The views of a scene show one set of named points, each view turned or mirrored, and shifted as a whole, with a little noise and some points left out.
In the rows, 128 means zero.

Scene 1
View 1
zope: [137 111 109  84 122 159 133 166 158 133 100 111 126 108 154 140 141 172
 137 119 144 131 169 116 142 118]
varem: [140 118 124 100 111 153 131 177 157 138 113 104 125 118 154 135 158 152
 124 121 125 133 163 127 131 115]
tudi: [141 109 108  83 111 160 133 176 161 133 100 112 126 106 155 140 142 175
 137 124 140 132 178 114 142 117]
bivi: [130 131 147 131 149 131 121 138 138 133 116 103 114 168 152 123 180 106
 116 114 108 110  93 167 105 117]
kuvov: [107 105 100 100 150 151 130 168 149  86  63 137 150 130 148 137 151 153
 138 153 134  90 122 161 120 146]
vupi: [147 129 144 123 116 139 130 174 150 150 129  98 121 146 153 131 183 122
 110 111  99 130 138 147 113 107]
defen: [152 119 125  93  93 155 133 189 164 153 123  96 124 105 157 142 159 164
 122 114 121 148 188 116 135 104]
nabe: [106 113 118 112 173 139 124 137 140  92  71 131 137 156 147 122 156 129
 139 142 134  80  84 175 111 146]
Nez: [160 131 149 106 122 143 128 130 146 176 147  82  89 141 156 127 164 134
 124  81 130 147 140 118 132  88]
Vig: [149 108 108  69 111 163 131 154 160 151 110 101 115  93 159 139 130 187
 144 106 160 146 188  92 157 105]
litul: [122 121 126 119 142 143 127 161 143 116  94 118 132 149 150 132 172 129
 122 134 114 103 112 162 111 132]
tok: [144 126 149 119 144 136 123 122 141 153 129  95  99 162 155 122 172 115
 124  94 123 123 102 145 118 105]
View 2
tok: [140 117 111 148 127 118  81 102 139  67 124  94 177 117 132 146 131 140
 118 161 121 131  85 143 148 125]
varem: [129 114 155 123 134 129 109 123 157 110 150 117 109  96 149 139 113 150
 153 152 131 121 101 126 134 117]
nabe: [104 101  98 191 148 159  96 150 100  71 122  77 146 158 114 139 108 164
  69 118 142 112  97 148  92 146]
litul: [120 103 128 161 137 142 105 147 119  90 133 100 129 114 138 140 124 165
  98 143 144 115  90 136 112 131]
vupi: [140 109 138 138 123 116 102 124 142  90 136 115 148  82 149 144 144 158
 121 175 140 126  80 133 148 120]
tudi: [122 119 164 113 143 140 116 128 166 119 159 121  86 108 152 139  96 142
 169 135 130 116 116 127 125 110]
kuvov: [101 104 138 162 151 163 118 167 119 107 144 100  93 138 132 133  97 167
 103 113 148 104 110 132  88 137]
Vig: [130 131 167  98 145 135 105 104 187 122 162 118  92 124 150 138  82 125
 198 130 111 119 125 129 135 109]
Nez: [148 125 128 118 126 107  82  83 167  79 138 107 164 108 145 150 122 126
 159 168 109 133  90 135 163 108]
defen: [133 119 169 102 132 121 116 119 172 120 160 133  98  80 160 140 117 149
 175 159 128 124 102 122 147 107]
zope: [120 116 155 125 143 144 115 133 156 114 154 115  97 118 146 138  94 149
 152 131 132 116 112 128 117 119]
bivi: [130 106 106 164 131 126  88 123 118  70 124  95 173 113 133 144 138 159
  91 159 136 123  79 142 134 130]
View 3
kuvov: [175 104 130 149 105  92 112 115 162 132  87 119 135 121 153 107 161 102
 111  97  65 136 118 179  73 147]
varem: [161 128 121 131 133 123 121  93 131 126  99 141 112 134 104  89 123  87
 137 126 130 160 136 154 107 135]
Nez: [149 159 127 136 155 155 148 101 127 109 139 147 133 149 101  79 116 103
 144 132 168 183 118 151 145 109]
zope: [158 119 124 143 114 115 119  92 146 127  90 133 111 124 122  96 135  92
 126 108 115 150 139 165  88 127]
tudi: [155 120 121 139 114 120 122  80 143 126  83 138  97 128 111  91 129  85
 132 115 131 153 148 159  88 120]
bivi: [173 146 133 131 170 132 124 148 125 120 150 135 180 143 129  92 142 108
 135 126 105 167  83 158 147 159]
litul: [179 127 129 134 145 111 110 136 134 128 120 130 160 134 136  98 145  98
 126 118  85 150 101 161 116 161]
Vig: [135 129 124 152 103 134 143  62 157 118  81 142  85 130 107  86 122  92
 130 111 154 163 157 164  91  89]
tok: [164 154 133 139 163 145 139 131 129 114 152 137 169 147 120  89 132 112
 136 128 133 173  92 160 149 131]
vupi: [173 140 121 115 165 129 115 122 109 126 128 146 145 143 102  85 120  86
 143 136 127 165 113 147 134 158]
View 4
vupi: [136 121 122 120 129 152  73 137 116 161 121 114 148 125  98 123 157 132
 141 129 168  99 101  93  87 123]
varem: [117 133 118 136 139 166 101 147  97 156 117  91 127 139 107 131 134 116
 121 132 159 100 120 108 112 143]
nabe: [140  94 105 118 114 108 106  98 122 112 114 144 177 116 134 149 116 121
 148 136 131 151 110 171 103 161]
tudi: [106 139 119 147 144 176 119 148  84 151 117  81 116 150 114 137 118 102
 107 135 149 102 132 118 128 159]
Nez: [121 118 118 143 164 186 121 126 116 154 108 109 141 114  69 144 174 159
 144 118 183  82 121  82  83 139]
litul: [138 111 114 118 119 123  86 122 116 139 120 125 161 123 122 130 131 119
 141 136 145 132 104 139  98 142]
zope: [113 129 115 143 137 164 118 140  93 146 117  93 127 144 121 138 119 103
 112 134 150 113 126 130 125 160]
defen: [111 145 124 143 149 187  96 162  90 168 120  75 114 151 102 123 138 110
 110 130 169  86 121  89 115 139]
tok: [136 104 111 131 145 153 108 114 127 139 111 134 162 106  87 142 167 159
 156 122 167 105 108 110  80 141]
kuvov: [126 114 111 125 114 119 102 122 101 128 120 118 153 137 147 140  98  94
 124 143 125 146 113 170 121 167]
Vig: [ 90 140 116 163 161 202 148 148  83 151 110  72 105 147 102 151 129 109
 104 129 158  89 143 109 131 168]
View 5
varem: [130 113 127 112 146 150 116 124 150 110 120 152 136 140 103 122 102 117
 149 141 117 180 146 142 173 135]
defen: [127 104 120 119 147 176 109 123 147 116 112 170 137 132 102 114  98 122
 159 137 100 191 167 126 188 132]
Nez: [117 110 139  82 147 173 114 120 152 141 162 117 159 116  74 137  61 124
 126 126 110 177 173 161 179 140]
zope: [134 118 134 127 127 133 128 122 152 102 119 151 124 146 122 122 112 112
 158 142  98 176 137 153 160 143]
vupi: [127 117 115  77 167 151 109 122 150 120 124 133 154 136  78 145  90 122
 120 147 154 170 134 145 175 131]
nabe: [140 135 142  90 132  71 144 127 158  93 139  99 117 167 115 156 119 111
 123 146 152 147  84 196 124 150]
bivi: [129 125 126  62 159 116 121 124 155 118 147  99 150 140  75 164  85 116
 102 143 169 154 113 178 152 142]
tok: [122 120 136  67 152 132 120 123 157 130 161  97 154 128  71 152  72 124
 113 134 145 162 141 178 160 145]
kuvov: [146 134 133 116 127  81 139 124 154  80 113 134 104 170 132 136 136 106
 146 151 131 158  93 168 134 149]
Vig: [127 109 144 141 115 166 128 124 150 118 132 157 122 130 122 104  93 115
 173 125  54 189 178 152 173 146]
litul: [135 127 125  88 149 107 127 124 153  98 125 122 133 154 101 151 113 114
 125 147 158 160 103 164 146 140]

Which points are out of place in each view (at most two, in the order of its rows)? Write - if all are in place.
view 1 -> zope
view 2 -> nabe
view 3 -> kuvov
view 4 -> -
view 5 -> -
